Points, in no order, along strands that fork, close into loops and pass close to each other.
In the rows, zero is written as 128.
Points whose rows are less than 107 apart are linked; no others are. Some points are linked to none.
j_171: [132, 112, 164, 168, 175,  88, 152, 128, 121, 116, 148, 171, 111, 184,  76,
 145, 144,  60, 129, 108, 149,  55,  87,  95, 143, 111, 133]
j_622: [153, 116, 142, 113, 100, 181, 157,  81, 165,  93,  89, 131, 105, 110, 178,
 122,  62, 112, 177, 156, 129, 152, 148, 122, 129,  90, 148]
j_433: [158, 192, 139, 111, 154, 121, 170, 119, 150,  64, 173, 179, 166, 193, 121,
 160, 150,  84, 101, 120, 139,  97, 120,  98, 190, 135, 155]
j_62: [134, 109,  64, 125, 145, 145,  96,  88, 158,  94, 140, 133,  53, 133, 131,
 154, 122,  99, 158, 116, 160,  97,  85, 110, 114, 128, 162]
j_521: [101, 150, 134, 108, 138, 111, 121, 168, 128, 111, 176, 176, 127, 155,  88,
 133, 159, 108, 121, 101, 142,  88,  89,  93, 180, 137,  87]
j_330: [138, 158, 105, 115, 136, 144, 137, 124, 156,  59, 141, 196, 138, 138, 154,
 142, 147, 115, 165, 159, 150,  86, 116, 120, 169, 123, 139]
j_192: [154, 153, 195, 142, 176,  87, 177, 126, 121, 148, 111, 135, 240, 179, 134,
 117, 176,  87, 121, 128,  74, 154, 180, 166, 125, 135, 140]
j_872: [145, 112, 117, 126, 141, 114, 164, 111, 122, 132, 142, 126,  79, 166, 132,
 148,  74,  47, 152, 113, 126, 129, 115,  99,  92, 101, 154]
j_420: [102, 104,  82, 138, 151, 115,  75, 141, 106, 127, 114, 136, 125, 106, 109,
 141, 142, 166,  85,  99, 188,  82,  83, 108, 166, 142,  69]
j_117: [119, 105,  90, 153, 145, 118,  78, 148, 125, 154, 102, 107, 104, 104, 133,
 132, 138, 167, 144,  94, 165,  80, 113, 149, 131, 101,  93]
j_978: [125, 115,  79, 135, 139, 131,  67, 137, 120, 135, 129,  99, 153, 103, 104,
 149, 138, 212,  92,  95, 178, 100, 103, 143,  91, 161,  79]
j_514: [104, 128, 109, 125, 112, 143,  77, 152, 116, 126, 136, 114, 116,  72, 109,
 106, 134, 182,  83, 144, 152, 145,  90, 124, 162, 156, 113]
j_522: [ 95, 120,  47, 168,  77, 175, 128,  91, 125, 149,  96,  63, 150,  96, 144,
 147, 107, 200, 125, 137, 110, 189, 164, 107, 109, 125, 145]
j_985: [119, 183, 154, 137, 163, 138, 145, 142, 130, 161, 152, 121, 212, 182, 152,
 100, 162, 117,  63, 124,  65, 147, 159, 154, 153, 185, 158]
j_142: [160, 152, 160,  96, 179, 110, 185, 109, 145,  94, 160, 191, 154, 170, 128,
 150, 135,  72, 169, 130, 108, 126, 127, 139, 128, 124, 163]
j_586: [155, 134, 191, 105, 162, 118, 144, 106, 113, 111, 141, 149, 101, 150, 104,
 119, 118,  84, 132, 141, 139,  54, 110, 131, 113, 113, 127]
j_886: [108, 136, 106, 154, 120, 143, 170, 126, 122, 163, 143, 110, 206, 115, 147,
 126, 132, 152, 109, 162,  70, 228, 175, 147, 121, 155, 193]
j_576: [122, 124,  52, 137,  75, 172, 130, 116, 138, 132, 103, 100, 122, 144, 177,
 125, 109, 126, 170, 132, 134, 143, 175,  98, 143,  88, 129]
j_128: [130,  86,  94, 160, 141, 131, 139, 137, 113, 116, 131, 176,  97, 164, 134,
 141, 104,  88, 135, 108, 180,  48,  91,  76, 161, 102,  99]
j_754: [182, 129, 113,  85, 119, 165, 179,  99, 151,  72, 121, 193, 136, 169, 178,
 137,  82,  81, 175, 137, 147, 112, 138, 117, 127, 115, 139]
j_778: [113, 116, 185, 156, 153,  59, 136, 158, 107, 164, 130, 105, 145, 150, 104,
 113, 166,  68, 126, 104,  98, 131, 120, 150, 112, 121, 100]
j_757: [141, 129,  86, 106, 104, 167, 162, 111, 130,  95, 122, 166, 142, 147, 182,
 147, 102, 111, 181, 131, 136, 110, 158, 104, 117, 112, 117]
j_895: [146,  90, 114,  94,  91, 147, 119, 108, 143,  79, 126, 137,  64, 110, 124,
 139,  82,  87, 163, 142, 145, 140, 107,  92, 103, 125, 133]
j_279: [126, 154, 176, 127, 120, 101, 200, 114, 121, 181, 117, 107, 207, 154, 125,
 152, 108,  86, 154, 130,  78, 228, 183, 144, 113, 111, 156]
j_781: [129,  95, 153,  63, 124, 141,  82, 110, 156,  87, 147, 151,  62,  94, 105,
 123, 117, 152, 159, 156, 122, 107,  87, 127, 127, 135, 145]
j_982: [159, 111, 163,  89, 135, 142, 152, 117, 169,  62, 139, 215, 103, 126, 127,
 127,  86, 103, 185, 156, 131, 114,  91, 123, 129, 123, 167]
j_177: [121,  73, 165, 126, 100,  71, 112, 141,  84, 179, 107, 106, 120,  88,  84,
 113, 122, 173,  92, 130, 168,  96, 115, 128,  84, 123,  72]
j_609: [117, 114, 158, 177, 142,  62, 175, 136,  98, 208, 111,  81, 209, 166, 111,
 124, 158, 106, 118, 112,  70, 175, 213, 148,  93, 113, 137]
j_485: [ 97, 142,  89, 169, 127, 135, 118, 178, 128, 151, 142, 133, 174, 104, 146,
 102, 153, 184,  69, 134, 115, 176, 109, 131, 138, 169, 150]
j_478: [ 99, 124, 135, 149, 125, 135, 126, 151, 125, 148, 101, 100, 100,  88, 134,
 121, 119, 169, 135, 148, 131, 144, 127, 138, 150, 100, 110]
j_984: [113, 161, 156, 123, 164, 120, 138, 158, 133, 125, 160, 128, 127, 146, 140,
 121, 163, 105, 162, 126,  84, 124, 126, 167, 139, 131, 134]
j_915: [123, 100, 128, 125,  87, 109, 127, 134, 102, 151, 114, 125, 123, 109, 120,
 133, 103, 180, 128, 124, 178,  89, 126, 112,  94, 122,  62]
j_811: [145, 181,  91, 113, 104, 160, 134, 140, 146,  94, 130, 151, 140, 147, 163,
 113, 131,  69, 114, 152, 140, 157, 135, 110, 200, 125, 169]
j_140: [142,  63, 108, 148, 121, 144, 128, 111, 118, 108, 107, 150,  88, 130, 138,
 148,  92,  97, 148, 129, 176,  73, 102,  81, 119,  90, 108]
j_569: [142, 142, 162, 140, 165,  81, 182, 124, 106, 165, 127, 141, 208, 164, 137,
 121, 168, 103, 153, 140, 103, 112, 171, 173,  95, 120, 132]
j_234: [136, 144, 103, 118,  75, 191, 105, 117, 159,  83, 111, 120,  74,  88, 161,
  92, 127, 129, 123, 153, 139, 139, 123, 116, 165, 131, 149]
j_592: [127, 166,  34, 102, 122, 159, 104, 116, 124, 117, 170,  90, 145, 145, 158,
 142, 158, 144, 101, 117, 112, 141, 150, 119, 119, 187, 129]
j_73: [123, 100, 210, 174, 179,  62, 138, 164, 134, 144, 104, 130, 142, 179, 105,
 108, 173,  42, 112, 112,  98, 114, 102, 132, 150, 105, 113]
j_656: [101, 120, 121, 168, 146, 109,  99, 169, 132, 146, 110, 139, 129,  93, 147,
 117, 153, 163, 130, 128, 138, 112, 105, 141, 155, 109,  93]
j_729: [ 89, 135,  64, 133,  73, 152, 164,  99, 115, 160, 108,  66, 161, 108, 128,
 154,  88, 149, 126, 127, 113, 193, 192,  91, 113, 108, 135]
j_533: [127, 121, 125,  77,  84, 183,  48, 103, 155,  82, 134, 115,  74,  83, 126,
 111, 123, 197, 125, 136, 110, 137, 130, 145, 104, 187, 135]
j_238: [119, 159,  62, 119, 110, 161,  95, 137, 131, 102, 151, 118, 128, 139, 153,
 134, 153, 131,  98, 130, 135, 127, 128,  96, 157, 154, 118]
j_437: [121, 144, 138, 109, 126, 103, 126, 152, 112, 136, 148, 131, 132, 134, 112,
 127, 122, 119, 126, 125, 130, 137, 107, 127, 119, 132,  99]
j_507: [113,  95, 145,  87,  70, 191,  83, 120, 142,  95, 142, 101,  97,  74, 114,
 106,  94, 236, 101, 132, 101, 159, 132, 151,  79, 197, 142]
j_346: [157,  66, 122,  75, 122, 142,  32,  76, 113,  94, 148, 109,  79,  89,  65,
 133, 124, 156, 121, 103, 185,  62,  58,  96, 148, 145, 111]
j_315: [130, 163, 112,  95, 120, 107, 153, 161, 114, 137, 149, 143, 181, 143, 126,
 138, 141, 129, 110, 127, 113, 130, 145, 104, 121, 158,  88]
j_693: [176, 136, 174, 168, 169, 102, 198, 127, 135, 138, 104, 187, 155, 195, 147,
 112, 110,  54, 150, 120, 133,  93, 141, 133, 137,  81, 135]
j_155: [167, 148, 146, 107, 145, 167, 151,  93, 167,  54, 116, 198, 118, 139, 162,
 118, 129, 118, 154, 181, 144,  90, 105, 133, 180, 116, 163]
j_273: [125, 169, 193, 150, 153, 139, 166, 137, 121, 157, 142, 115, 204, 149, 139,
 109, 138, 132,  97, 155,  81, 175, 160, 177, 122, 166, 151]
j_374: [122, 158,  73, 107, 138, 175, 107,  91, 137,  87, 137, 114, 124, 133, 179,
 134, 157, 152, 128, 138, 125,  77, 150, 142, 108, 154, 133]
j_861: [161, 161, 191, 109, 145, 134, 177, 109, 130, 150, 129, 109, 170, 156, 131,
 133, 130,  75, 167, 137,  72, 219, 190, 165, 121, 121, 173]
j_246: [108,  82, 191, 142, 110, 101, 105, 130, 100, 192,  97,  81, 109,  73,  83,
 102, 109, 185,  98, 123, 141, 131, 110, 144, 110, 110,  93]
j_363: [132,  91, 156, 129, 156, 143, 144, 110, 138, 107, 155, 183,  56, 163,  93,
 143,  99,  62, 158, 129, 145,  73,  58, 118, 149, 133, 168]
j_663: [118, 164, 105, 148,  84, 133, 188, 115, 125, 174, 102,  91, 180, 149, 138,
 132,  73, 120, 103, 124, 105, 215, 190,  81, 174, 101, 130]
j_770: [ 92, 121,  70, 180, 121, 104, 143, 156, 113, 193, 115, 106, 194, 143, 161,
 122, 107, 147,  70, 110,  99, 185, 194,  82, 156, 131, 105]
j_94: [123, 144, 154, 168, 129,  93, 172, 143, 107, 193, 109, 108, 172, 160, 139,
 120, 135, 125, 122, 110,  91, 144, 193, 138, 114, 126, 116]
j_670: [107, 152, 169, 158, 129, 149, 158, 133, 113, 174, 150,  86, 211, 140, 150,
 110, 146, 126, 110, 137,  57, 220, 171, 179, 116, 164, 194]
j_590: [103, 135, 135, 105, 106, 149, 105, 126, 120, 138, 153,  90, 121, 102, 100,
 138, 113, 198,  83, 122, 106, 174, 112, 160,  59, 190, 133]
j_987: [130, 179, 122, 130,  85, 153, 147, 148, 148, 118, 130, 137, 125, 118, 149,
 104, 120,  99, 114, 159, 118, 202, 137, 105, 173, 128, 138]
j_917: [126, 142, 147, 125, 129, 114, 122, 120, 139, 110, 117, 106, 106, 115, 129,
 116, 136, 101,  83, 169, 144, 165,  87, 109, 138, 129, 149]
j_236: [162, 135, 137, 124, 172, 105, 170, 117, 120, 145, 143, 136, 123, 197, 133,
 143,  88,  29, 136, 107, 126, 120, 145,  85, 120, 106, 156]
j_760: [145, 111, 162, 125, 146, 110, 116, 125, 115, 132, 130, 156,  89, 125, 107,
 120, 137, 124, 133, 123, 155,  56,  99, 127, 131, 111, 107]
j_812: [114, 107, 154, 144,  93, 153, 128, 138, 126, 145,  97, 116, 118,  75, 141,
 112, 101, 212, 123, 144, 129, 121, 141, 152, 114, 110, 100]
j_423: [116, 126,  85, 119, 129, 160, 129, 116, 138,  77, 133, 163, 118, 131, 148,
 151, 133, 143, 153, 129, 153,  69, 111, 113, 154, 126, 109]
j_230: [111, 114, 107, 140,  87, 104, 143, 167,  95, 173, 104, 121, 161, 130, 143,
 123, 109, 163, 107, 108, 157, 100, 169, 102, 102, 122,  59]
j_60: [120, 103, 148,  92, 106, 154, 115, 144, 142, 120, 156, 123, 135,  77, 124,
 116, 102, 234, 103, 141,  87, 164, 130, 161,  60, 191, 133]
j_358: [121, 122, 151, 125, 157, 106, 104, 109, 144, 102, 112, 132,  93,  97, 122,
 129, 141, 120, 120, 167, 144, 114,  88, 138, 139, 122, 165]
j_599: [163, 149, 182, 150, 152,  93, 186, 139, 133, 146,  99, 155, 182, 165, 145,
 122, 134,  64, 140, 130, 116, 153, 142, 143, 154,  96, 127]
j_52: [133, 152, 110, 112, 132, 135, 157, 115, 119, 146, 137, 114, 140, 164, 157,
 133, 104,  98, 128, 125, 116, 146, 182, 120, 123, 114, 140]
j_634: [106, 125,  61, 153,  97, 164, 105, 152, 113, 159, 126, 109, 146, 124, 169,
 125, 120, 186, 111, 103, 128, 125, 154, 116, 124, 151,  93]
j_687: [114, 104, 113, 158, 146, 103, 121, 167, 112, 139, 154, 174, 104, 182, 101,
 136, 130,  85, 124,  70, 167,  38, 101,  72, 160, 106,  80]
j_460: [127, 151, 163, 115,  91, 151, 154, 136, 140, 129, 121, 128, 112, 109, 144,
 109, 102, 112, 148, 137, 104, 186, 154, 133, 141, 110, 150]
j_219: [ 88, 117, 148, 169, 105, 114, 115, 127, 114, 178,  92,  74, 107,  84, 102,
 126, 109, 179,  92, 119, 141, 166, 124, 122, 138, 103,  92]
j_834: [139,  84,  70, 120, 128, 152,  69, 104, 141, 108, 131, 100,  48, 104, 115,
 156, 108, 129, 176,  85, 164, 124,  81, 119,  97, 110, 135]
j_977: [126, 156, 194, 123, 189, 112, 142, 119, 146, 119, 135, 135, 151, 142, 128,
 132, 169,  95, 161, 143,  86, 151, 124, 183,  98, 138, 150]
j_894: [149, 153, 141, 113, 162,  86, 157, 128, 116, 128, 154, 154, 135, 178, 103,
 128, 121,  59, 109, 116, 137, 117, 118,  97, 124, 118, 130]
j_616: [133, 142, 109,  93, 117, 130, 104,  94, 131,  91, 133,  87, 107, 104, 116,
 142, 133, 119,  74, 150, 143, 153, 106, 113, 115, 159, 140]
j_407: [110, 127, 177, 150, 117, 135, 167, 139, 119, 159, 113, 130, 174,  99, 119,
 108, 100, 189, 104, 144,  92, 168, 143, 162, 104, 143, 129]
j_497: [137, 100, 169,  98, 166, 123,  80,  99, 122,  98, 198, 144,  53, 134,  49,
 155, 148, 129, 145,  97, 162,  39,  60, 126, 150, 140, 129]
j_852: [161, 130,  99, 104, 112, 160, 116, 104, 177,  22, 108, 168,  80, 105, 122,
 128, 157, 114, 123, 171, 148, 113,  94, 109, 171, 143, 192]
j_11: [101, 189, 153, 134, 158, 154, 122, 152, 136, 137, 160, 119, 162, 160, 143,
 106, 168, 143,  67, 128,  88, 117, 132, 159, 171, 169, 142]
j_283: [129, 147, 141, 133, 138,  60, 134, 147,  95, 149, 142, 148, 168, 161,  95,
 146, 179, 153, 103, 107, 143,  44, 152, 152,  95, 151,  85]
j_959: [162, 117, 169, 115, 139, 133, 175, 100, 145,  96, 109, 193, 116, 122, 153,
 125,  77,  99, 199, 155, 125, 124, 133, 139, 101,  95, 149]
j_820: [112,  75, 171, 134, 102, 129,  84, 130, 116, 171, 114, 101, 104,  32,  69,
 110, 102, 226, 100, 140, 141, 157,  96, 145, 106, 147, 107]
j_6: [118, 126, 150, 163, 127,  84, 145, 157,  99, 187, 117, 103, 155, 133, 140,
 106, 152, 154, 115, 118, 102,  94, 166, 167,  94, 134,  97]
j_593: [144, 121, 154,  78, 111, 143, 108, 135, 127,  95, 151, 151,  75, 107, 115,
 115,  94,  99, 152, 144, 133, 124,  97, 130, 134, 132, 121]
j_293: [186, 152, 135,  69, 112, 147, 182,  98, 137,  99, 121, 178, 167, 142, 154,
 123,  85,  94, 173, 145, 136, 175, 134, 129, 125, 107, 140]
j_707: [131, 138,  62, 130,  60, 200, 113, 125, 143,  96, 102,  79,  94, 118, 169,
 126, 123, 122, 124, 129, 133, 162, 150, 102, 153, 124, 136]
j_937: [119, 124, 165, 151, 173,  86, 142, 162, 135,  98, 168, 189, 122, 169,  95,
 146, 152,  62, 155, 121, 122,  91,  62, 100, 183, 125, 123]
j_887: [163, 124, 178, 172, 179, 103, 178, 123, 127, 121, 124, 188, 136, 198, 113,
 119, 109,  51, 134, 120, 148,  55,  95, 121, 153, 112, 145]
j_355: [ 91, 142, 114, 166, 155, 109, 108, 170, 123, 142, 122, 131, 160, 108, 136,
 110, 173, 171,  91, 135, 123, 122, 102, 151, 143, 160, 122]
j_105: [119, 132,  71, 129,  63, 145, 171, 113, 124, 147, 101,  92, 152, 139, 147,
 139,  80, 114,  99, 119, 128, 193, 185,  60, 126, 104, 110]
j_954: [125, 107, 134, 139, 134,  91, 151, 124, 102, 165, 131,  98,  87, 156, 120,
 143, 108,  73, 160, 107, 131, 132, 154, 109,  82,  94, 140]
j_619: [114, 156, 174, 134, 126, 133, 125, 162, 111, 145, 128, 157, 135, 131, 148,
 100, 144, 151, 128, 124, 116,  68, 130, 152, 149, 115,  89]
j_952: [114, 160,  82, 105, 126, 154,  98, 129, 124, 152, 160,  57, 103, 125, 141,
 144, 139, 151, 138, 110,  94, 184, 166, 153,  91, 158, 152]
j_581: [161, 144, 160, 131, 134, 108, 200, 107, 112, 161, 103, 132, 184, 162, 140,
 128,  91,  72, 142, 117, 109, 186, 166, 128, 127,  82, 133]
j_857: [123, 123,  66, 163, 153, 113,  99, 156, 114, 175, 121, 107, 119, 125, 151,
 130, 157, 155, 163,  83, 132, 106, 149, 149, 111, 108, 101]
j_31: [131, 109, 142, 143, 173,  98, 120, 106, 126, 107, 166, 160,  97, 164,  71,
 159, 140, 113, 116, 118, 189,  31,  74,  89, 151, 113, 121]
j_466: [143, 134, 149, 163, 164, 125, 159, 149, 111, 165, 145, 130, 177, 191, 160,
 119, 154,  61, 191, 108,  69, 140, 163, 156, 150,  86, 144]
j_546: [137, 157, 194, 145, 164, 109, 148, 123, 108, 148, 125, 135, 147, 166, 130,
 114, 176, 103, 134, 125, 112,  74, 159, 181, 111, 128, 137]
j_943: [144,  69, 101, 131, 149,  82, 102, 124, 111, 149, 122, 138,  85, 126,  93,
 153, 107, 102, 140,  97, 196,  70,  84,  97,  86, 100, 105]
j_965: [127, 142, 168, 111, 170,  82, 135, 110, 106, 140, 130,  91, 116, 151, 113,
 148, 151, 112, 122, 121, 118, 131, 143, 164,  69, 145, 136]
j_44: [112, 114, 167, 132, 108, 139,  95, 164,  99, 169, 132, 118, 111, 118, 129,
  92, 122, 169, 136, 106, 143,  72, 131, 162, 138, 125,  63]
j_46: [116, 142, 178, 127, 121, 141, 122, 152, 135, 109, 120, 175, 106, 107, 139,
  91, 140, 113, 147, 164, 131, 115,  86, 140, 202, 117, 130]
j_296: [127,  91,  79, 130, 135,  84, 126, 145, 105, 166, 114, 121, 110, 132, 127,
 145, 115, 114, 138,  82, 161,  80, 122, 110,  83, 104,  71]
j_700: [112, 104,  59, 151, 131,  86,  82, 150, 105, 167, 100,  95, 150,  97, 118,
 159, 127, 176,  93,  88, 162, 147, 125,  99, 118, 138,  88]
j_667: [131, 132, 110, 133,  89, 146, 105, 149, 163,  92, 103, 131,  83,  57, 101,
  98, 145, 143, 110, 180, 134, 198, 102, 128, 160, 143, 171]
j_963: [143, 139,  81, 122, 129, 143,  81, 103, 168,  44, 114, 131,  96,  87, 125,
 134, 173, 145, 106, 168, 156, 129,  98, 120, 158, 154, 176]
j_724: [107, 104,  32, 149, 100, 145, 106,  91, 129, 120,  84,  72, 133,  80, 144,
 163, 109, 183, 121, 129, 150, 163, 135, 100,  94, 126, 104]
j_900: [159,  61, 136, 126, 145, 126, 124,  95, 113, 129, 123, 149,  70, 130, 100,
 135,  90,  97, 141, 136, 180,  62,  71,  94,  96, 104, 138]
j_147: [120, 116, 145, 132, 185,  94,  84, 120, 117, 111, 166, 147,  91, 146,  53,
 166, 167, 130, 131,  95, 160,  56,  75, 129, 155, 117, 121]
j_245: [ 81, 126, 163, 187, 111, 114, 161, 127, 116, 185, 106,  90, 159,  96, 109,
 127, 109, 206,  82, 147, 106, 171, 145, 144,  90, 128, 120]
j_299: [124, 121,  76, 114, 110, 112, 127, 160, 110, 149, 133, 127, 134, 161, 140,
 134, 122, 138, 135,  89, 152,  85, 168, 108,  83, 114,  79]
j_488: [138, 122,  44, 138, 104, 173, 136, 119, 137, 107, 124, 132, 108, 161, 187,
 129, 107,  67, 170, 124, 140, 139, 141,  81, 156,  91, 159]
j_308: [145, 166,  99,  83, 116, 116, 180, 151, 108, 137, 154, 158, 197, 150, 144,
 137, 112, 126, 142, 137,  87, 174, 173, 134, 134, 138, 120]
j_994: [135,  93, 102, 114, 138, 132,  65, 120, 150, 126, 121, 117,  70,  81,  99,
 135, 130, 163, 176,  92, 140, 126,  84, 148, 117, 118, 117]
j_265: [123, 126, 165, 129, 133, 116, 113, 160, 151, 111, 163, 161,  96, 148, 101,
 113, 137,  53, 148, 128, 123, 126,  66, 116, 179, 110, 143]
j_807: [120, 103,  84,  90, 130, 139,  43, 129, 150,  77, 136, 154,  70,  87, 108,
 149, 134, 177, 174, 110, 162, 107,  79, 136, 123, 136, 114]
j_406: [122, 140, 162, 125, 137, 101, 155, 158, 138, 129, 151, 152, 136, 152, 118,
 117, 116,  67, 137, 126, 111, 155, 100, 109, 154, 115, 124]
j_884: [103, 126, 162, 130, 109, 129, 141, 134, 136, 143, 133, 118, 137,  82, 131,
 117, 111, 206, 121, 153,  80, 179, 164, 180,  78, 171, 152]
j_588: [161, 119, 143, 118, 115, 125, 164, 129, 108, 134, 117, 166, 115, 157, 138,
 125,  87,  95, 145, 135, 156, 105, 120, 119, 116,  91, 113]
j_149: [154, 176, 179, 108, 155, 138, 156, 106, 147,  69, 155, 171, 136, 166, 106,
 150, 134, 100, 104, 150, 156,  90, 100, 114, 196, 132, 130]
j_42: [119, 141,  32, 132, 119, 164, 112, 145, 143, 113, 137, 135, 128, 143, 172,
 136, 140,  97, 139, 128, 137, 119, 138,  79, 155, 120, 132]
j_753: [175, 152, 130,  70, 100, 130, 181, 115, 122, 126, 129, 143, 188, 133, 138,
 148,  86, 125, 144, 140, 121, 191, 167, 123, 106, 129, 142]
j_491: [113, 177,  89, 106,  97, 166, 120, 125, 130, 112, 146,  95, 100, 119, 150,
 118, 142, 124, 108, 133, 106, 170, 162, 143, 115, 154, 167]
j_649: [153, 129, 203,  94, 155,  97, 129, 103, 111, 139, 133, 106,  88, 141,  99,
 126, 126,  93, 122, 120, 139,  91, 124, 141,  76, 124, 138]
j_399: [127, 131, 192, 155, 142,  94, 148, 157, 115, 158, 123, 160, 148, 144, 127,
  93, 188, 126, 130, 125, 125,  55, 135, 173, 116, 108,  92]
j_863: [106, 113, 175, 172, 132,  65, 151, 167, 117, 186, 104,  99, 141, 130, 104,
 124, 138,  97, 140, 124, 101, 163, 131, 141, 110,  79, 104]
j_875: [ 92, 130,  61, 160, 114, 117, 112, 160, 114, 164, 100, 102, 169, 137, 173,
 126, 112, 152,  76,  95, 140, 136, 165,  87, 151, 139,  89]
j_797: [110, 148, 133, 158, 172, 107, 133, 154, 138, 147, 149, 136, 161, 177, 150,
 123, 190,  72, 167, 102,  66, 114, 145, 166, 154, 116, 145]
j_998: [100, 141, 103, 169, 142, 124,  92, 154, 114, 187, 131,  78, 125, 116, 137,
 122, 152, 161,  95,  95,  88, 158, 133, 158, 124, 137, 135]
j_456: [129, 140, 137, 130, 148, 104, 150, 106, 116, 148,  99,  90, 146, 113, 144,
 124, 128, 147,  77, 153, 132, 139, 150, 148,  93, 122, 115]
j_647: [127, 109, 159, 104,  83, 158, 149,  95, 155,  98,  71, 118, 102,  85, 146,
 128,  66, 161, 160, 166, 119, 144, 167, 125, 118,  89, 116]
j_278: [125,  98,  55, 140, 116, 112,  86, 113, 127, 140,  92,  75, 135,  97, 114,
 162, 114, 162, 128, 100, 175, 154, 106, 107,  99, 104,  94]
j_239: [115, 115, 117, 112, 121, 137,  86, 133, 126, 119, 136, 136, 109,  97, 113,
 127, 136, 150, 106, 141, 171, 100,  78, 104, 157, 132,  98]
j_847: [164, 195, 107,  95, 129, 148, 139, 120, 147,  83, 167, 153, 146, 184, 143,
 137, 151,  78,  99, 130, 125, 131, 148, 101, 179, 146, 164]
j_429: [124, 149,  68,  79, 113, 156,  83, 109, 118, 111, 158,  83, 108, 135, 131,
 143, 145, 168, 128, 105, 116, 141, 145, 145,  74, 179, 115]
j_218: [142,  63, 144, 102, 145, 144,  79,  91, 148,  87, 154, 155,  38, 113,  82,
 135, 110, 136, 165, 132, 159,  68,  64, 121, 127, 122, 159]
j_189: [151, 114, 139, 113, 115, 123, 170, 120, 135, 113, 102, 162, 143, 109, 154,
 126,  95, 145, 174, 165, 125, 121, 154, 156,  99, 111, 117]
j_440: [120, 149, 167, 117, 161, 149,  87, 115, 145,  89, 143, 138, 114,  97, 104,
 116, 180, 176, 100, 159, 104, 113, 105, 173, 153, 171, 154]
j_195: [144,  96, 166,  89, 142, 118,  59, 105, 107, 130, 166, 119,  76,  94,  59,
 134, 139, 167, 136, 109, 173,  63,  69, 125, 144, 143, 106]
j_822: [101, 105,  94, 141,  78, 181, 102, 137, 114, 142, 102, 118, 127,  81, 149,
 118, 105, 207, 125, 130, 150, 113, 141, 126, 123, 126,  78]
j_501: [105, 157, 125, 145, 169, 129,  89, 140, 115, 157, 158,  78, 133, 130, 124,
 133, 182, 134, 106,  99,  80, 134, 139, 186, 116, 161, 144]
j_980: [146,  77,  94,  93, 113, 155,  20,  94, 155,  78, 143, 120,  81,  80,  83,
 147, 146, 171, 156, 100, 185, 103,  63, 118, 157, 151, 117]
j_909: [100, 138, 106, 163, 114, 143, 153, 154, 112, 172, 124, 109, 187, 139, 165,
 112, 114, 160,  89, 144,  99, 176, 169, 132, 141, 128, 127]
j_150: [145, 111, 192, 172, 157,  72, 177, 143, 112, 181, 110, 110, 237, 194, 124,
 114, 189,  73, 139, 108,  50, 172, 201, 156, 124, 118, 132]
j_471: [133, 174,  84, 107, 107, 149, 150, 113, 133, 139, 142,  78, 152, 135, 148,
 124, 138, 104,  87, 147,  97, 204, 171, 128, 133, 162, 189]
j_666: [134, 132,  69, 122, 107, 154,  80, 152, 151,  63, 113, 129,  99,  46, 111,
 116, 170, 172, 102, 167, 149, 165,  97, 125, 147, 171, 173]
j_434: [101, 155,  99, 163,  89, 146, 185, 137, 134, 164, 114, 105, 182, 118, 137,
 136, 102, 155, 106, 150,  95, 225, 184, 116, 162, 134, 158]
j_103: [111, 146,  98, 156, 113, 141, 119, 145, 123, 132, 120,  96, 130,  91, 154,
 108, 122, 162,  70, 147, 125, 162, 115, 123, 145, 157, 134]
j_57: [109, 112,  58, 153, 160,  97,  90, 136, 129, 137, 114, 121, 159, 113, 138,
 154, 146, 163,  79,  99, 181,  98, 116,  84, 133, 139,  75]
j_991: [134, 131, 203, 160, 162,  79, 162, 150, 143, 140, 110, 162, 185, 182, 128,
 109, 160,  62, 119, 127, 111, 102, 121, 128, 171,  99, 117]
j_825: [167, 118, 135,  94, 130, 159, 134,  87, 184,  23, 123, 203,  87, 114, 132,
 138, 111, 124, 153, 183, 149,  94,  87, 111, 147, 135, 181]
j_767: [127, 121, 114, 104,  83, 156, 141, 129, 125, 119, 113, 142, 132, 111, 158,
 126,  90, 143, 184, 132, 133, 123, 153, 106, 108, 106,  85]
j_597: [124, 140, 192, 128, 171, 119, 116, 115, 151,  95, 134, 138, 105, 113, 110,
 111, 159,  82, 140, 155, 106, 147,  97, 164, 133, 124, 173]
j_903: [112, 146, 138, 116, 167, 105, 109, 138, 119, 139, 144, 108, 136, 128, 110,
 146, 170, 153, 121, 108, 121, 109, 134, 176,  87, 166, 128]
j_866: [111,  96, 107, 112,  53, 161, 134, 112, 142, 113,  83, 112, 113,  91, 156,
 141,  77, 185, 165, 146, 125, 144, 166, 121,  88, 108,  89]
j_285: [122,  96, 145, 167, 118,  60, 160, 135, 104, 192, 108,  95, 119, 144, 111,
 136, 136,  89, 158,  85, 112, 144, 160, 127,  80,  70, 128]
j_813: [116,  97, 143, 115, 120, 122,  80, 119, 131, 132, 122, 116, 113,  50,  99,
 106, 118, 193,  91, 156, 139, 159,  93, 139, 127, 153, 130]
j_734: [141, 155, 187, 141, 144, 141, 164, 137, 120, 175, 135, 106, 182, 186, 149,
 117, 147,  76, 162, 108,  64, 176, 188, 181, 132, 105, 150]
j_948: [146, 122, 107, 118,  43, 196,  87, 130, 167,  77,  91, 128,  62,  57, 129,
  79, 142, 145, 120, 168, 143, 177, 124, 116, 151, 139, 176]
j_12: [135, 100, 109, 128, 158, 160,  96,  74, 154,  60, 138, 155,  37, 123, 114,
 150, 127, 113, 163, 130, 152,  55,  80, 120, 120, 130, 183]
j_573: [129, 115, 138,  80, 107, 148,  92, 108, 125, 114, 137,  98,  98, 101, 123,
 131, 120, 182, 123, 113, 119, 128, 128, 154,  81, 167, 117]

How many points has the smallest loop of links through each point below? Write 0 if it is on no loop.
j_693 => 16
j_60 => 5
j_355 => 10
j_909 => 23
j_238 => 0

A piece is two or more points that can be reached from each other along the links. Count, over all rows, the pieces, the separate loops (a circle has one, a figure eight two, a Y none), the forks (points with three links) and the tips (points with one).
pieces => 5
loops => 4
forks => 13
tips => 15
